A landscape with many peaks, sampled at points; each row gives a point and its height.
From any point a climber takes the steepest step (rise divided by distance) to one of its 3 nearest points. It stops when none of these is higher. Distance is the straight distance between rows; heights are no part of it.
(207): [ 82 135  81 151 134 122 195  86 125 121  76 105 181 148 111 127 120 105
 149 164 133 165 145 160]  h=464
(370): [131 154 137 146  72 112 112 143 148  86 136  89 151 138 123 147 130 164
 117  83  91 147 160 112]  h=562
(658): [137 126 134 111  14 151  89 186  85 136 152 101 138 163 134 128 126 134
  90 106 120 102 150  64]  h=394
(175): [126 105  65 117 242 104 121  76 153 113  93 130  67 118  95  80 148  86
 139 173 139 158 133 173]  h=561
(592): [137  99 109  96 153 173 110 177 114 205 167 192  88 138 151 134 104 102
 114 133 151  74  95 111]  h=254
(808): [105 102  58  90 167 129 180  87 122 154 134 140 119 126 127  55 134  81
 136 157 171 136 102 142]  h=266
(53): [152 159 170 106  74 141  71 193  99 118 146 109 107 156 177 129 138 136
  91  91 111  67 110  68]  h=625
(326): [ 96 167 146 175  93 102 150 127 122  90 119  87 179 118  98 185 111 140
 163 140 109 147 187 134]  h=739
(594): [148 135 147  97  70 152 119 149 117 143 139 119 128 134 138 135 131 141
 116 120 111  94 107 114]  h=899
(774): [150 183 176 158 141  94 106 135 156  63  98 111 132  89 150 151 115 166
 112  90  97 149 144 138]  h=642
(34): [106 125 135 131 111 116 141 101 127 110 128 136 171 128 134 126 123 124
 147 132 129 130 130 124]  h=489
(899): [123  90  78  86 165 112 119 117 122 158 141 179  99 122 134 103 154 104
 125 147 156 115  97 136]  h=191
(178): [138 113 150  88  62 188 122 157  82 212 165 115 162 150 152 121 127 137
 114  97 151 121 137  73]  h=460
(664): [162  98 160 120 119 177  85 190 127 201 144 192  86 127 141 153  99 108
  98 134 135  40  95 114]  h=577
(910): [ 96 112 113 130 118 134 171 104 130 168 138 125 157 124 112 107 124 111
 138 141 163 136 129 127]  h=636
(661): [127 153 164 142  47 139 107 130 125  97 147  93 175 113 140 163 131 163
 135 122 126 119 147  84]  h=349
(198): [120 172 186 191 161 103 140 126 179  35  77 113 136 122 116 166 120 165
 159 113  82 173 181 180]  h=641
(544): [125 177 180 199 156  76 147 148 146  60  94 120 147 115 102 184  92 156
 161 114  84 178 182 167]  h=694
(240): [116 154 139 118  11 142 111 164  81 123 164  88 181 138 133 139 131 165
 108 119 138 126 179  48]  h=123
(846): [134 105  95  96 159 126 145 112 118 139 121 153 143 132 129 129 129 103
 147 134 144 139 112 146]  h=372
(762): [ 94 102  82 110 170 127 146  93 126 130 101 116 136 130 122  71 142 107
 133 157 172 145  95 164]  h=369
(679): [108 155 136 176 138  84 181  99 125  66  98  92 140 135  70 183 117 139
 177 131 102 161 183 174]  h=824
(948): [142 105 111 120 161 152  95 157 140 164 153 179  83 126 150 133 141 111
 119 141 129  72  97 113]  h=129
(225): [118  97 133  95 104 179 142 150  98 217 162 146 128 136 166 136 111 113
 118 115 168  97 119 103]  h=500
(906): [117 146 135 121  42 152 107 134 114 136 155 113 163 138 142 136 137 153
 116 109 135 124 146  91]  h=553
(4): [106 134 142 120  38 165 124 147  83 144 179 100 189 143 136 144 121 160
 117 112 153 118 150  71]  h=309
(729): [145 146 156 163 182 110 126 117 165  82 112 137 112  92 122 130 148 139
 147 145  83 158 151 162]  h=660
(59): [109 158 127 128  71 140 170 121 121 116 144 106 189 136 142 152  95 140
 152 135 136 145 148 101]  h=387
(316): [ 99 123 103 134 177 125 161 104 160 122 105 124 109 121 138 127 139 114
 136 156 144 131 104 164]  h=390
(162): [113 111  99 132 142 115 171 102 119 123 125 136 143  97 118 109 144 117
 160 159 155 146 100 154]  h=450
(516): [111 100  75 114 184 109 143  91 102 136  93 136 112 150 109  70 134  67
 113 163 155 158 129 146]  h=280
(323): [169 152 155 130 157 125  97 127 158  83 133 149  76 105 123 143 152 149
 115 127 102 113  93 149]  h=428
(391): [103 139 126 121  61 136 150 105 107 130 142 121 165 128 115 152 128 128
 148 116 149 154 138 100]  h=357
(37): [146 120 164 117 102 160 113 158 138 170 146 142 116 122 154 126 129 122
 113 114 129  80  84  93]  h=781
(63): [165 168 153 147  84 113  94 146 137  91 137 122 129 131 140 136 141 135
  97  90 102 113 122 116]  h=633
(814): [141 107 102  91 147 143 145 154 118 208 170 162 114 135 151 105 121 108
 126 149 158 115 102 130]  h=412
(699): [107  89 118 110 110 200 162 160  97 242 182 138 137 131 166 101  88 106
 122 115 181 133 115 111]  h=434
(854): [115 149 139 138 160 100 141 103 159  81 104 109 122 120 104 142 141 107
 152 147 112 164 109 150]  h=716
(220): [115  84  90 106 129 140 151 135  84 219 140 167 134 132 135  67 103  89
 127 125 194 148 126 129]  h=522
(889): [125 141 119 133  84 109 186 110 121 121 120 102 180 123 106 142 116 138
 178 144 117 129 146 120]  h=385
(475): [144  94 100 102 232 102  99  85 150 130 132 176  57 112 102 116 155 117
 125 155 135 117 108 161]  h=335
(801): [ 85 130 103 118 135 115 177  85 129 122 119 110 165 129 104 120 126  94
 154 154 147 148 128 155]  h=512
(308): [148  97 143 109 112 205 121 156 123 225 150 174 112 123 177 111 114 114
 110 121 138  87  86 107]  h=431
(742): [138 148 144 167 188  83 130  97 168  78 120 136 115 114  84 140 136 146
 164 130  93 163 130 170]  h=719
(69): [126 112 134  99  71 169 139 138 108 204 140 139 147 128 120 141 115 133
 114 115 153 119 132 115]  h=600
(633): [104 148 146 157 120 113 135 114 143  79 123 107 138 101 119 153 122 162
 139 124  99 126 141 139]  h=437
(685): [160  88 108 114 165 133  98 151 125 210 154 166  85 115 142 116 133 110
 104 146 139  71  89 118]  h=81
(38): [141 145 144 135 118 114  95 115 150  97 113 130 113 140 144 153 147 140
 120 110  93 122 122 120]  h=546
(50): [133 153 130 131 106 117 115 126 141 110 119 124 142 107 132 159 139 157
 136 119 106 138 101 148]  h=485
(491): [ 88 106  62 103 184 102 164  91 129 136  96 111 125 162 116  62 140  77
 136 161 167 175 128 167]  h=321
(494): [132 139 149 121  40 138  86 155  96 104 154 100 129 144 142 141 116 150
  97 109 124 107 133  74]  h=591
(629): [143 114 107 126 208 126 123 100 168 120 121 158  92 103 108 141 135 127
 123 159 130 152 104 151]  h=255
(278): [133  97 123  98 145 169 143 151  99 234 173 169 125 135 152  84  85 105
 111 132 188 124 114 114]  h=409
(43): [125 112 117 153 233 105 131  78 167  70 103 127  66 115  85 133 141 119
 138 152  79 169 149 164]  h=629
(87): [102 114  77 135 171 116 173  82 131 106  88 118 127 145  80  95 146  89
 151 165 135 165 138 180]  h=440
(833): [158 134 162 125  93 127  80 165 124 105 150 113 110 122 150 144 139 149
 103  81 102  90 117  99]  h=721
(732): [125 128 158 148 167  97 114 119 153  86 123 145 132 111 123 144 141 140
 132 127  96 143 111 119]  h=578
(236): [163 134 159 104  80 154  96 176 104 192 125 124 127 147 161 138 146 135
  98  97 127  68 124  62]  h=619
(233): [ 80 108 115 112 119 145 145 118 122 185 154 138 167 143 133 112 130 129
 119 130 180 126 109 113]  h=843
(185): [104 102  80 133 217  91 143  79 143 107  72 135 110 126 103  72 138  71
 147 160 124 165 129 179]  h=476
(936): [144 165 196 176 152  79 100 151 143  39 126  87 135 108 149 153  90 178
 122 115  80 163 169 140]  h=759
(228): [129 185 157 167  84  82 163 136 143  68 107 105 159 139 113 177 126 145
 159 112  66 168 164 158]  h=601
(863): [137 136 133 124 189 140 138 109 162 110 117 142 108 118 119 124 131 128
 140 147 117 114 104 136]  h=327
(36): [121 140 115 171 164 102 161  96 125  79  84  97 143 152 111 135 135 113
 175 145  99 181 162 180]  h=767
(157): [162 143 158 108 126 149  82 148 144 119 128 152  90 123 144 141 138 155
 116 115 110  75 101 103]  h=711
(140): [ 86  75  71 104 153 126 174 108 102 184 128 138 132 140 126  89 104 107
 130 146 193 162 141 154]  h=492
(498): [117 168 142 163  71 123 150 110 116 111 135 101 184 106 132 178 110 147
 153 124 121 161 172 123]  h=586
(694): [165 122 164 160 214  91 125 103 187  66  99 155  86 137 114 149 143 143
 131 139  89 169 148 157]  h=559
(12): [136 174 163 145  98 100  67 152 129  53 124 101 115 108 146 136 142 187
 103  85  85 134 131 120]  h=738
(565): [158 143 159 134  38 136  86 165  93  97 131  73 127 131 128 139 127 174
  80  77 125  95 168  75]  h=358
(433): [101  98  51 143 177  93 157 115 111 121  74 103 137 152 109  72 131  62
 159 180 152 154 155 189]  h=395
(410): [123  74  93  98 144 157 140 147 114 212 150 155 123 156 152  86 118 107
 129 117 180 121 102 131]  h=534
(813): [ 95 150 121 148 118 117 184 103 121 100 108 111 148 129  79 148 123 108
 164 136 113 152 183 162]  h=752
(150): [169 113 159 122 114 162 102 181 120 188 141 174 107 117 145 133 134 143
  97 120 120  65  88 114]  h=696
(648): [115  94  73 105 152 133 156 109 111 196 153 149 152 132 155  81 131 122
 126 140 177 143 115 126]  h=787
(390): [161 145 155 105  87 145  96 147 133 116 117 128 119 124 138 149 121 164
  89 108 119  97 105 106]  h=804
(930): [136 148 151 128  58 159  98 156 109 129 140 105 150 148 127 142 130 140
 104  95 126 110 115  90]  h=770
(172): [123 151 155 162 154  77 159 118 152  64 109 102 145 120  94 147 126 135
 158 140 101 151 152 183]  h=765
(101): [165 157 156 110  56 148  63 182  95 146 150 119 103 152 154 124 146 125
  82  83 106  47 117  54]  h=556
(823): [160  89 102 111 188 121 108 107 142 124 150 167  98 114 125 112 130 133
 122 136 131 124 103 126]  h=168
(743): [151 145 147 146 172 127 114 111 185  50 114 136 119 112 139 156 122 138
 118 112 108 155 123 148]  h=508
(444): [124  89 104 164 203  90 153  78 179  92  90 123  72 106  81 114 157 106
 141 173 120 183 147 184]  h=697
(60): [130  89  85 102 196 106 107  88 148 152 114 157 133 121  98  87 144  87
 139 166 133 120  96 133]  h=12
(589): [140 130 147 105 110 172  96 168 119 150 134 144 111 138 179 146 132 168
 113  90 108  66 116  93]  h=689
(321): [141 160 173 134  44 143  53 191  74 103 149  60  75 146 143 125 109 164
  80  72 130  75 134  82]  h=155

Call two points neighbours if one is among the 3 nearest of the other. Go from one point of each pair to the other, from neighbour to neighbour, staying as high as possible. Name the lowest point that can't be avoided.
(594) / (936) => (63)
(679) / (936) => (544)
(444) / (679) => (43)

For each start below, name the point where the climber stops.
(321) => (594)
(899) => (233)
(433) => (444)
(60) => (233)
(732) => (679)
(316) => (233)
(743) => (679)
